Points on a hilly landscape, in no order, each with its height.
From any point a ball takes the steepest step (drop divided by distance) to one of its 2 nearest points. It stops when none of these is lower. Distance is the straight distance between rows; heights are no part of it.
q_713 height 35.4: [ 92  79 132 115 108 105 166 111  89 164  72 109 182 176 116 130 201 120
 113 159 144 117 147 111 116  89  73]
q_174 height 43.2: [175 143 101 176 190  74 151 184 113 141 195 133  98 127 122 122 163 120
 119 131 155 137 104 145  77  94  74]
q_477 height 50.8: [102  92  94  64 126  95 182  62 130 124  97 156 152 134 124  99 159 105
 132 157 148  66 160 163 141 107 144]
q_905 height 44.4: [143 137  98 140  67 192 119 122 136 169 126 135 166 136 126 116 133 127
 139 147 156 131 143  87 133 118  99]
q_555 height 73.6: [161 139 123  88 195 169  91 118 153  58 123 150 128 125 135 143 107 117
 142 110 105 157  89 121 118 115 138]
q_507 height 65.0: [126 119 118 140 117 138 167 111 155 134  71 134 146 123 163 151 111 158
  51 107  79 192 149 142 161 162  99]
q_681 height 36.5: [172 142 128 157 159 132 127 149 118 162 142 116 170 110 116  92 164 131
 162 178 130  37  84 121  74  91 158]
q_112 height 44.3: [134 122 124 128 189 153 165 137 113 181 110 115 201 152 118  77 192 120
 153 191 111  45 119 135  77  92 111]
q_409 height 32.7: [121 121  98 143 104 113 147 153 128 162 152 124 135 136  72 166 103 158
 119 110 185 176 118 155 180 181 110]
q_178 height 63.3: [164 140 113 117 202 175 143 106 120  83  86 179 108 122 116  98 173 118
 133 119 111  91 149 109  70 102 121]
q_397 height 47.5: [ 88 166 132 135  43 219 130 135 126 132 155 127 130 115 126 123 117 105
 127 116 138 178 184 115 106 144 126]
q_226 height 61.9: [137  94 164 147 100 147 100 168  99 180 103 114 140 119 158 128 102 126
 131 162 122 116 107  63 117  81 106]
q_859 height 38.2: [118 126 131 114  90 125 105 118 120 123 134 108 114  84 152 138 121 127
  56 166 130 163 114 148 159 138 136]
q_117 height 82.6: [146 122 130  75 169  91 120 120 128 118 177 118 129 150 131 101 128 132
 169 167 138  88 140 176 129  93 169]
q_224 height 39.7: [155  99  98 105 142 138 131 151 148 142 165 142 134 118  80 178  75 136
 109  89 159 202 121 153 187 184 114]
q_802 height 67.2: [121 138 134 153 152 129 160 124 158 120  63 120 150 173 167 146 158 143
  97 120  76 173 153 152 121 142  84]
q_492 height 47.7: [132 145 106 163  68 147  99 143 112 130 190 116 132 126 163 108 127 116
  72 154 148 183 182 143 141 144  77]
q_987 height 87.6: [126 102 153 121 156 116 147 140 123 149 143 126 103 165  94 130  95 146
 184  90 105 138 149 166 156 169 147]
q_433 height 69.4: [132 146 153 148 177 151 132 114 162  83  81 106 124 132 147 147 140 165
 100 112  67 154 103 151 121 186 132]
q_755 height 62.8: [125 110 108 112 171  89 151 146 139 149 140 157 109 109 132 153 105  96
 150 105 178 150 116 153 130 100  98]
q_470 height 35.3: [123 116 117 160 102  96 147 142 124 137  70 123 149 129 156 171 171 135
  51 167 139 161 116  93 134  89  75]
q_518 height 68.4: [133 106  98  67 150 132 162  89 139  80 100 195  97  70 112 113 109 118
  99  99 114 124 133 140 137 146 171]
q_943 height 35.6: [120 148 194 167 124 159 129 165 123 129 106  96 132 133 120 101 164 162
 154 164  96 105  90 137  89 135 157]
q_243 height 45.5: [100 136 115  75  95  96 149  90 135 104 118 145 141 101 132 121 131 121
 135 171 177  70 113 134 149 105 179]
q_679 height 68.5: [128  76 124  63 148 114 159 125  96 122 141 186  76  88  99 111  94 107
 122 127 132 135 159 162 140 128 166]
q_20 height 55.0: [122 135  80 134  87 136 148  91 152 106  93 187 104 107 133 161 125 108
  99 103 163 130 140  98 145 138  92]
q_467 height 59.9: [125 138  97 106 153 116 168 119 140  99  96 179 103 116 144 154 149 100
 116 103 151 156 146 131 116 102  85]
q_387 height 57.3: [ 50 139 138 107  68 158 139 109 134 147 127  96 123 104 125 138  74 117
 106  96 101 155 213 124 173 188 152]
q_114 height 89.1: [112 116 166 137 161  98 149 117 115 112  90 101 103 185  90 123 156 145
 161  81  76  99 146 157 130 167 128]
q_667 height 52.5: [ 99 184 127 136  82 183  80 142 142 104 187 100 121 145 167 109 118 104
 160  95 126 167 192 139 105 158 131]
q_914 height 54.7: [121  89 106  41 170 103 179  78 127 117  72 155 180 101 104 114 164 104
 129 151 111  66 128 140 118  79 152]
q_553 height 37.6: [110 109 126  92  87 106 116 132  76 109 122 127 112 163 106 137 148  82
 146 110 168 139 165 112 119  87 100]
q_775 height 53.1: [ 58 146 155 129  51 149 126 138  91 120 134 110  92 106 125 133 110  94
 122  97 150 165 216 114 146 178 126]
q_973 height 93.2: [145  99 134 180 122 116 144 138 135 186 136  96 129 194  91 118 134 166
 141 128 121 111 140 116 177 153  92]
q_663 height 40.8: [ 84 174 151 145  71 213 106 132 137 105 122 152 112  81 179 125 111 107
 138 105 115 156 143  83  82 133 145]
q_371 height 63.4: [115  93 103  59 103 108 128  69 115  92  96 141 106  87 103 127 116 144
  60  88  88 115 136 128 161 154 178]
q_628 height 42.5: [136 138 191 174 120 166  96 133 100  95  85  92 149 131 103 133 161 146
 142 114 107 104  82 100  81 156 151]
q_829 height 43.5: [ 96 146 110 147  51 112 106 127 122 126 185 109 121 117 152 134 138 133
  70 173 186 164 155 155 169 158 137]
q_77 height 73.4: [127 147 122 140 158  84 110  96 152  66  95 127 110 101 130 158 140 135
 137 122 134  95  82 144 133 143 154]
q_234 height 32.0: [110 150 140 131  97 133 117 102 153 116 129 136 113 107 186 126 126 134
 102 155 127 125 143 122 127 130 147]
q_180 height 53.4: [153 154 101 129 146 128 140 106 163 134 173 150 124 160 180 119 125 112
 109 114 148 186 214 169 123 126  89]
q_261 height 60.0: [141 129 168 159  98 150  50 117 127 110 120 117 122  76 152 130  85 141
 118 156 108 110  48  88 123 111 163]
q_742 height 28.3: [150 160 153 149 138 133 110 145 142 140 146  99 135 143 142 103 137 148
 184 150 136  67  90 117  98 121 171]
q_771 height 56.1: [ 96 167 122 114  89 141  73 100 135  75 184  74 134 125 153 146 103 116
 124 107 138 166 170 154 152 182 144]
q_213 height 75.9: [129 115 146 154 136  53 118  99 105  98 107 124  66  96 117 161 127 137
 119 114 123  77  99 127 143 153 158]
q_147 height 71.8: [129 118  74  65 154 133 149  99 170  96 119 177 142  90 104 136  88 131
 136  92 158 147 113 172 150 156 166]
q_352 height 48.1: [129 112  87 162 119 131 154 101 172 167  77 165 133 116 153 169 116 129
 103 111 165 106 110  92 145 127  79]
q_362 height 28.8: [105  99 137 154 110  83 143 128  73 117  85 101 123 154 111 160 196 123
  76 146 141 144 143  90 128  84  75]
q_786 height 65.7: [146 110 120 103 146  61 157 134 121 121 169 175  78  87 107 134  94 101
 118 103 169 130 158 168 144 137 130]
q_304 height 25.9: [125 146 103 173  99 138 131 189 135 170 183 116 150 143 103 144 102 152
 157 101 180 210 120 138 147 151 100]
q_73 height 54.4: [129 133 179 142 154 138 103 147 130 105  95 116 116  58 116 132 103 149
 154 148 113  82  50 100  99 122 183]
q_831 height 39.1: [105 128 128 128 110  89 113  77 143 133 118 131 125 118 174 125 124 125
 132 147 131  55 120  96 157  85 147]
q_121 height 37.8: [146 141 100 127 131 174 129 147 145 160 132 153 157 150 159 111 125 125
 158 149 137 140 128 109 109  73 102]
q_404 height 74.9: [ 99 111  85  55 129 121 191  96 183 107  77 138 159 121  75 141 129 149
 153 108 153 113  89 162 158 154 165]
q_533 height 56.8: [110 107 117 114  84 127 144  90 109 116  68 148 112  98  99 138 143 153
  51 131  98  96 119 106 150 148 154]
q_161 height 66.9: [156 158 144 140 187 199 118 148 107  97 109 158 134 108  99  81 158 143
 148 137  82  89 107 130  56 118 154]
q_232 height 37.3: [151 187 100 181 146  97 161 190 161 182 199 139 126 133 156 108 124 104
 166 106 109 141  94 125  68  77 127]
q_443 height 41.5: [135  89 112 133 144 158 167 126 127 185  86 136 203 174 130  99 193 119
 140 176 123 100 142 109  99  90  77]
q_292 height 81.3: [162 106 168  89 194 130 114 141 118 161 167 108 165 150 142  79 116 129
 168 186  82 104 126 155 119  82 159]
q_821 height 64.7: [162 128 156 182 124 138  66 156 100 141 109 115 126  81 149 133 115 131
 104 173 115 115  71  70 103  97 116]
q_320 height 77.4: [ 98 102 138  87 151 113 172 132 119 108  80 112 141 126  74 136 131 140
 138 114 111 136  88 173 146 165 175]
q_826 height 48.2: [180 153 105 160 196  79 113 133 135 110 156 141 108  94 142 133 163 116
  94 136 145 107 115 134 107 107 109]
q_229 height 27.2: [116 164 153 148 107 111 123 172 112 126 175 102 122 155 141 125 130 121
 168 145 141 169 141 151 110 115 116]
q_405 height 71.3: [143 148 124 124 193 126 129 100 188  67  93 138 135 101 134 141 118 156
 122 112 105 147  79 157 129 162 151]
q_326 height 51.0: [134 132 127 127 120 115 108 130 128 123 193 120 116 167 165 104 130 126
  75 117 125 210 205 173 142 153  81]
q_418 height 76.1: [148 108 157  73 177 137  76 117 140 102 127 106 119 129 129 127  87 126
 160 121  82 124  95 128 148 130 170]
q_377 height 38.1: [157 178 107 199 140  65 137 202 126 162 218 110 112 170 140 112 131 121
 140 114 124 159  88 132  88  87  83]
q_630 height 79.8: [151  94 136  95 186 140 137 136 143 181 125  96 186 175 126 119 120 129
 188 154 113  90 120 128 140  93 139]
q_390 height 49.1: [136 156 169 163 144 140 118 154 126  82  72  96 145  95 104 159 142 162
 148 114 133 129  19 120  76 151 166]
q_338 height 31.7: [104 149 149 129 110  97  98 141  78  85 154 119  96 164 150 131 146  95
 138 112 142 166 162 141 104 120 112]
q_349 height 51.4: [140 124 139 129  66 207  89 140  99 163 160 133 148 149 118  77 119 124
 139 169 134 104 154  78 119 100 125]
q_970 height 61.5: [ 87 130 127 122  93 110 132  88 147 133  98 117  99 127 162 161  98 136
  72  85  96 149 171 120 188 181 126]
q_347 height 57.6: [114  90 178 133  46 171  85 143  79 176 122 106 150 129 130 115  86 133
 132 164 111 113 130  72 162 103 135]
q_590 height 78.2: [155  97 140  85 208 131 117 108 171 154 124 120 161 142 125 140  76 138
 170 139  97 108 101 121 164 119 151]
q_348 height 31.1: [154 160  87 137 179 147 153 155 149 146 160 157 131 152 140 120 144 104
 188  95 127 116 106 119  65  83 121]
q_756 height 32.1: [151 167  93 194 105  93 125 198 160 159 204 118 120 137 136 135 106 154
 145 117 170 165  93 127 120 138 105]
q_88 height 20.9: [103 169 152 138 101 117 111 160 130 141 177 121 119 133 151 113 117 126
 191 141 150 101 100 129 123  97 162]
q_662 height 49.0: [117  98 154 136  73 143 139 127  94 133 101 121 107 141 105 125 149 137
  84 133 105 136 166  93 147 147 125]
q_487 height 79.6: [131 107 165 179  99 112  75 101 101  97  95 124  50  84 130 149 114 145
  86 102  98  94 117  82 133 161 152]
q_654 height 86.0: [122 120 142 100 154 107 116 125 110 124 164 139  92 150 109 122 108 101
 189  73 133 115 162 129 129 143 142]
q_703 height 41.4: [145 120 102 167 134 116 143 124 159 146  85 135 165 116 152 172 124 143
  75 156 135 132  82 113 152 101 102]
q_544 height 46.2: [140 155 112 121 146 169  94 153 152 134 186 113 132  97 108 165  74 111
 147  85 141 208 126 174 147 178 125]
q_984 height 94.7: [147 118 117 190 103 111  98 155 129 187 189  90 138 181 122 112 116 177
 122 151 137 137 126 137 174 164  88]
q_657 height 59.4: [143  90 122  78 184 139 148  98  99 100  73 159 137 131  89 111 160 102
 123 125  95  86 145 115 109 109 122]
q_62 height 84.0: [164 128 134  88 165  70 100 142 115 137 217 117 104 160 112 104 126 115
 180 106 162  95 127 160 116 111 146]
q_260 height 91.2: [145 123 149 158 120 142 130 101 127 138 115 115 114 200 109 105 158 144
 154 120 103  74 150 111 136 144 121]
q_207 height 43.3: [ 73  91 126  95  72 131 149 120  76 129 120 130 133 152  95 123 143 110
 102 139 148 152 190 109 151 124  96]

Call two points neighbours if one is among the 2 nearest of the other. Go from one point of each pair to the other, from neighbour to neighbour, staying as low as possible. Name the highest point that can't be avoided.
q_304 and q_348 => q_377
q_362 and q_304 => q_821
q_234 and q_88 => q_161
q_362 and q_88 => q_112

Two balls start at each pair of points below. Name the first point that both come to, or write -.
q_802 and q_467 => -
q_260 and q_213 => q_405
q_292 and q_657 => q_234

For each start below, name the point where the ball stops.
q_821 => q_88
q_77 => q_234
q_973 => q_234
